Each row is a point on a tangle of strands that fork, close into loops and nearly touch. The rows are in no order.
In the rows, 128 means zero.
Two points are linked if the straight distance between their rows is under 105. Some points are linked to none.
Q820: [ 90 111 127 149 123 165 127 162 112 100 121 151 149 107  62 147 130 126
 201  99 119 151 105]
Q989: [ 37 134 179 107 112 143 132 139 113 119 163 136 110 131  89 123 117 171
 140 180 106 100  56]
Q802: [ 57 147 184 103 147 153  88 151 132 115 141 150  71 145  98 127 122 178
 159 178 135 103  46]
Q462: [ 99 116 117  65  82 144 162 143 122 137 132 148 127  77  97 116 158 103
 111 131 143 125 110]
Q588: [ 95  89 113 141 165  91  98 163 117  81 128 121 132 156  70 117 145 135
 134 143  87 130 116]
Q767: [139 157 153 104  95 109 183 127 125 151  92  90  97 158 132 145 143 162
 130 157 119 145 116]
Q661: [125  91  96 173 190 109 115 106 156 109 158 158 182  98 108  94 130  83
 136 100 105 113 176]
Q116: [114 134 156  97 114 114 141 116 145 129 128 100 199 114 116 136 111 170
  88  77 148 116 125]
Q147: [142 132 182 110 145 104 118  88 156 133 122 106 141 210 117 119 122 169
  98 176 144 125 121]
Q689: [179 112 162 125 164  96  93  84 151 130  82  98 129 217 120 109 128 137
 108 162 157 143 134]
Q881: [178 145 147 180 152 147 200  96 160 130  99 137 154 138 120 147 108 134
 189 103 135 170 144]
Q509: [113 132 144  92  96 108 164 139 123 133 129 116  89 136 137 138 154 141
  97 150 114 120 124]
Q983: [102 167 154 111  96 121 130 140 126 146 118 135  52 119 209 161 154 159
 130 128 119 106 136]
Q448: [166 160 104 132 131 152  98 132 150 169  88 106  78 136 197 143 127  88
 136 141 148 148 137]
Q740: [101 156 195  84 130 153  69 116 164 143 127 133 119 145 132 126 116 144
 117 136 184 102  87]
Q854: [ 54  99 183 102 142 134  92 139 123 103 155 125 151 140  70 118 115 167
 122 157 115 100  78]
Q338: [118 131  89 132 152 105  29 139 132 179 150 150  86 141 158  94 149  76
 104 170 154 133 135]
Q354: [100 155 143 126 121 128  82 155 145 146 112 139  55 132 179 155 136 118
 149 143 128 122 123]
Q123: [ 80 135 115 104 118 112 101 176 117 126 138 144  59 100 145 140 152 125
 117 127 113 102 118]
Q251: [ 93 140 138 119  53 153 168 121  95 149 137 159  69 101 161 151 179 114
 163 154 126 132 133]
Q629: [101  81 112 132 185  79  28 145 111 121 149 125 131 174 103  91 137 117
  91 142 121 107 116]
Q953: [146 144 143 146 120 139 201 103 130 126 113 121 160 146 121 150 119 164
 169 116 112 162 140]
Q591: [ 85 124  99 145 156 100  48 161 129 149 151 160  50 139 147 116 150  81
 131 184 132 131 119]
Q640: [178 149 134 129  91 124 248 105  91 143 121  80 157 123 136 133 111 201
 147  89 122 136 107]
Q38: [ 99 151 121  73  89 146 160 168 136 139 106 158  76  78 112 131 166 110
 134 131 155 136  84]
Q532: [147 114 124 178 110 133 201  68 111 117 152 162 142 104 158 131 142 123
 151 106 107 130 182]
Q484: [196 128  57 139 109 135 147 126 112 143 146 131 126  88 168 121  95  80
  76 112 125 127 166]
Q643: [183 159 151 142 112 126 143 130 134 142 104  88 152 147 160 162  92 175
 132  92 130 130 137]
Q970: [ 90  70  79 157 164 101  84 127 144 118 153 152 189 113 106  72 133  83
 121 131 117 114 160]
Q562: [126 101  76  99 105 130 137 175 118 124 120 135 105  83  94 103 149  70
  99 139 125 136 126]
Q574: [111 171 176  77 106 147 120 115 164 153 116 130 102 139 145 139 132 130
 124 147 173 138 102]
Q565: [127 108 124 127  99 124 170 110 142 133 129 146 131 122 110 115 136  97
 112 152 131 146 159]
Q635: [154 114 115 151 165 114 108 128 137 101 113 122 162 137  99 125 119 135
 123  94 123 139 156]
Q865: [ 75 101  65 162 141 101  84 183  97 157 158 155  83 107 139 129 146  77
 141 152 116 121 118]
Q20: [138 127 176 117 164 112 118 113 146 104 100 103 165 188  75 122 133 174
 117 130 142 134 110]
Q216: [156 165 129  62 119 148  94 171 171 140  79 116  93 111 152 148 137 138
 121 102 176 124  96]
Q826: [127 125 165  76 130 129  70 134 155 135 119 123 152 138 114 129 127 141
  84 102 178 111 116]
Q763: [136 133 184 158 146 133  77  77 151 128 116 122 155 193 137 138 115 142
 143 128 159 131 150]
Q415: [ 97 142 195 122 136 122 103 102 142 122 145 119 114 192 116 118 117 164
 113 196 110 121 115]
Q904: [ 86 111 186 121 140 139  62 112 141 108 159 142 175 155  88 115 110 155
 117 132 143 100 101]
Q162: [161 159  61 168 122 153 107 163  85 143 135 132  74 107 161 142 117  93
 152 125  95 157 141]
Q42: [132 110 105 153 167 113 114 187  98  81 111 114 131 143  86 138 137 160
 158 111  63 144 119]
Q452: [238 134 114 128 149 148 125 132 154 143  78  88 146 151 153 126  85 119
 121 125 196 153 120]
Q978: [187 129 137 191 139 130 244  76 116 109 147 136 140 110 150 146 111 152
 159  91  99 129 153]
Q489: [149 126 146 181 181 112  52  72 135 133 121 137 151 203 135 114 129 106
 148 131 155 140 171]
Q291: [163 163  99 163 118 171 113 144 121 144 102 134  89 131 155 158 122  76
 173 141 123 164 156]
Q235: [167 138 134 119  61 132 198  97 104 159 126 109 126 113 193 150 121 143
 108 119 155 132 154]
Q818: [122 151 136 141 119 137 103 151 121 128 120 123 111 142 133 154 133 136
 142 120 116 135 137]
Q621: [117 110 136  91 138 105 175 112 152 108 114 117 184 139  67  95 139 141
  85 150 130 144 106]
Q172: [157 151 159 152 132 132 111 118 142 133  99  99 136 178 147 162 120 155
 154 128 126 145 142]
Q723: [205 128  97 150 135 142 163 119 146 131  88 119 137 131 146 126  95  98
 127 138 158 172 156]
Q717: [ 90  93 109 114 148  94  69 180 123 101 140 125 110 133  98 107 142 112
 105 140 117 112 118]
Q943: [189 137 117 119 127 134 248 122 118 111 106  95 172 111 100 124 111 187
 147  94 115 152  96]
Q155: [173 119 115 141 108 126 180 119 140 148  91 126 114 144 141 120 128  87
 129 177 142 172 158]
Q28: [154 144 149  54 150 126  74 149 172 136  79 120  80 153 151 124 152 127
  97 142 186 113  96]
Q367: [124 142  91 118 142 113  72 199  96 126 127 111  88 104 147 145 131 139
 107  92  94 108 118]
Q18: [132 107  59 165 135 130 121 165  74 116 141 147 132  87 127 118 121  95
 131 114  80 129 149]
Q830: [106 159 137  88  67 157 187 139 102 149 117 132  79  96 115 142 169 127
 159 141 118 145  96]
Q620: [145 109  98 183 192  98 134  90 139 102 162 140 177  87 151 115 120 116
 128  79  84 101 177]
Q339: [156 128 139 114 128 129  82 120 162 149 104 115 143 149 133 126 116 111
 102 122 177 135 140]
Q424: [162 114 109 153 188  96  35  99 123 146 127 132 131 189 127  97 141 103
 117 139 138 144 154]
Q558: [163 133  77 143  84 175 131 161  69 120 136 151  77  74 156 145 129  96
 141 106 106 118 126]
Q775: [201 141 111 168  87 150 218 100  96 129 115 120 123 121 183 145  93 139
 141 120 134 145 150]
Q964: [129  93 132 156 175 121 172  83 148  86 153 143 200  66 135 116 132 124
 152  73  97  87 167]
Q780: [105  78 135 113 144  95 159 112 140  89 124 126 148 148  77  98 144 127
  95 183  90 146 142]
Q546: [161 140  95  95 120 144 128 179 123 132  93 128  83 103 117 140 136 104
 111 123 130 145 117]
Q550: [161 109 109 104 124 140 207 123 124  91 113 110 189  95  90 122 116 146
 116  93 126 137 115]
Q538: [109 112 142 128 114 117 193 102  90  93 140 115 167 114 117 135 150 165
 133 107  80 119 145]
Q736: [184 124 116 173 201 156 179 108 134  62 162 142 156  67 120 141  84 118
 172  56  77  97 127]
Q230: [134 160 173  85 108 116 156 106 157 159 122  76 168 148 133 126 112 175
  89 110 174 132 105]
Q344: [ 96 135 159 108  77 131 148  84 153 155 146 153 117 128 132 111 127 102
  92 182 155 137 152]
Q609: [ 73 101 125 141  64 130 142 125  93 141 165 161  75 109 169 131 163 106
 130 148 113 110 154]
Q859: [103 119 152 148 140 161 140  98 150 106 141 158 199 103  90 131 124 128
 171  72 143 132 145]
Q175: [151 117 140 165 151 131 225  85 100  88 145 126 157  98 129 149 145 168
 165  78  67 116 142]
Q801: [ 50 102 144 130  86 138 153 114 108 113 168 153 167 109  93 124 136 123
 161 132 114 129 116]
Q112: [ 89 178 206 122 115 143 134  65 143 152 154 106 136 180 128 128 104 170
 136 182 134 139 107]
Q805: [206 139 106 134 159 140  71 132 141 149  96 102 140 145 154 131 103 110
 102 104 179 137 141]
Q730: [157 136  91 142 140 146 109 204  96  91 117 109 129 120 103 162 109 166
 145  78  72 117 103]
Q446: [125 125 111 127 107  82 135 144 115 146 135 114  81 135 171 123 146 115
  80 156  96 128 167]
Q47: [176 132  98 125  69 146 163 129 117 148 122 128 125  83 176 143 101 106
  99 109 159 123 153]
Q895: [150 178 111 115 108 133 137 166 113 138  96 109  50 116 191 164 147 147
 126 118  99 116 129]
Q922: [161 131 152 174 179 166 164 101 163 111 122 162 168 116  91 138 119 115
 194  83 141 156 147]
Q901: [ 60  59  61 173 158  99  63 146 121 138 177 163 166 126 106  91 125  80
 148 144 121  98 128]
Q420: [171 154 141 108  91 123 198 123 114 142 111  71 151 122 160 152 102 204
 109  86 133 123 115]
Q35: [137 167 173  88 113 114 161 109 152 165 100  70 127 179 154 135 124 187
 120 154 155 140  91]
Q982: [ 81 135 150 105  82 138 168 124  88 120 147 114 148 108 106 138 156 167
 136 115 109 122 111]
Q219: [111 170 157 136 104 121 207  88 108 128 131  97 161 160 105 147 137 196
 169 106 101 146 114]
Q69: [ 31  57 106 134  90 143 128 131 105 108 163 173 163  84  98 117 125  92
 176 140 129  94 121]
Q186: [160 126  68 150 118 105 136 137 102 152 134 123 101 113 164 116 131  88
  84 145 104 144 171]
Q322: [122 107 144 149 154  92 133 114 143 103 134 134 127 179  98 112 134 122
 120 177 104 154 155]
Q457: [ 78 102 158 135 136 131 155  66 138  97 165 150 211  86 123 122 126 137
 144  83 119 100 163]
Q76: [154 140 100 146 165 120  60 184  99 113 134  99 147 131 130 148 108 146
 115  71 101 110 133]
Q435: [ 75 175 193 141 104 132 155  69 118 134 160 117 169 154 105 136 122 184
 146 124 110 127 102]
Q595: [128 126 160 106 108 117 105 101 175 158 134 127 129 140 160 112 118 109
  72 150 174 120 154]
Q449: [160 171 103 116  86 177 144 166 100 133 114 140  50  83 188 172 131 120
 142 103 130 117 118]
Q882: [129 127 138  76 149 107  54 142 166 133 123 148  78 137 135 102 141 108
  73 156 176  99 108]
Q465: [145 100 140 103 182  91 153 114 155  85 112  95 192 151  76 112 137 174
 101 115 120 131 124]
Q182: [ 88 101 150 160 151 108  87 143 120 105 136 145 106 179  85 120 131 123
 142 176  92 133 126]
Q619: [ 90  97 142  94 142 124  48 142 155 136 151 156 115 128 106  89 126 104
  78 170 163  86 109]
Q847: [ 95  93  41 143 112 134 113 181  78 137 143 158 101  72 113 126 134  70
 162 129 109 132 122]
Q434: [140 159  82 142 146 136  50 138 134 182 127 141  80 126 189 120 136  58
 137 158 148 149 144]
Q962: [136 106  78 159 204  75  47 137  97 134 153 121 154 152 113  93 146 112
 101 126 104 139 142]
Q54: [ 86 178 178  92  78 158 154  81 156 176 142 142  87 122 159 128 130 113
 128 188 163 128 110]
Q46: [ 89 128 167  90 117 144  85 124 147 123 144 124 192 124  84 115 118 147
 105  98 166 109 103]
Q728: [ 29  50  80 157 110 116  99 154 120 130 177 163 147 102 118 107 117  81
 151 152 129  75 117]
Q559: [157 152 103  92 146 156  82 194 145 128  81 135  52 105 138 144 149 111
 150 118 144 135  90]
Q271: [193 120  62 146 135 170 149 123 136 109 131 152 171  73 117 112  72  73
 111  89 144 133 139]

How many points has the smallest loop of links through each point below? Write 0 if it is on no loop.
Q452 => 8
Q730 => 15
Q826 => 7
Q457 => 0

A tip is a point with one link. Name the tips that can be reached along the links from each point below, in the order of the rows.
Q922 => Q689, Q532, Q18, Q550
Q546 => Q609, Q619
Q54 => Q802, Q775
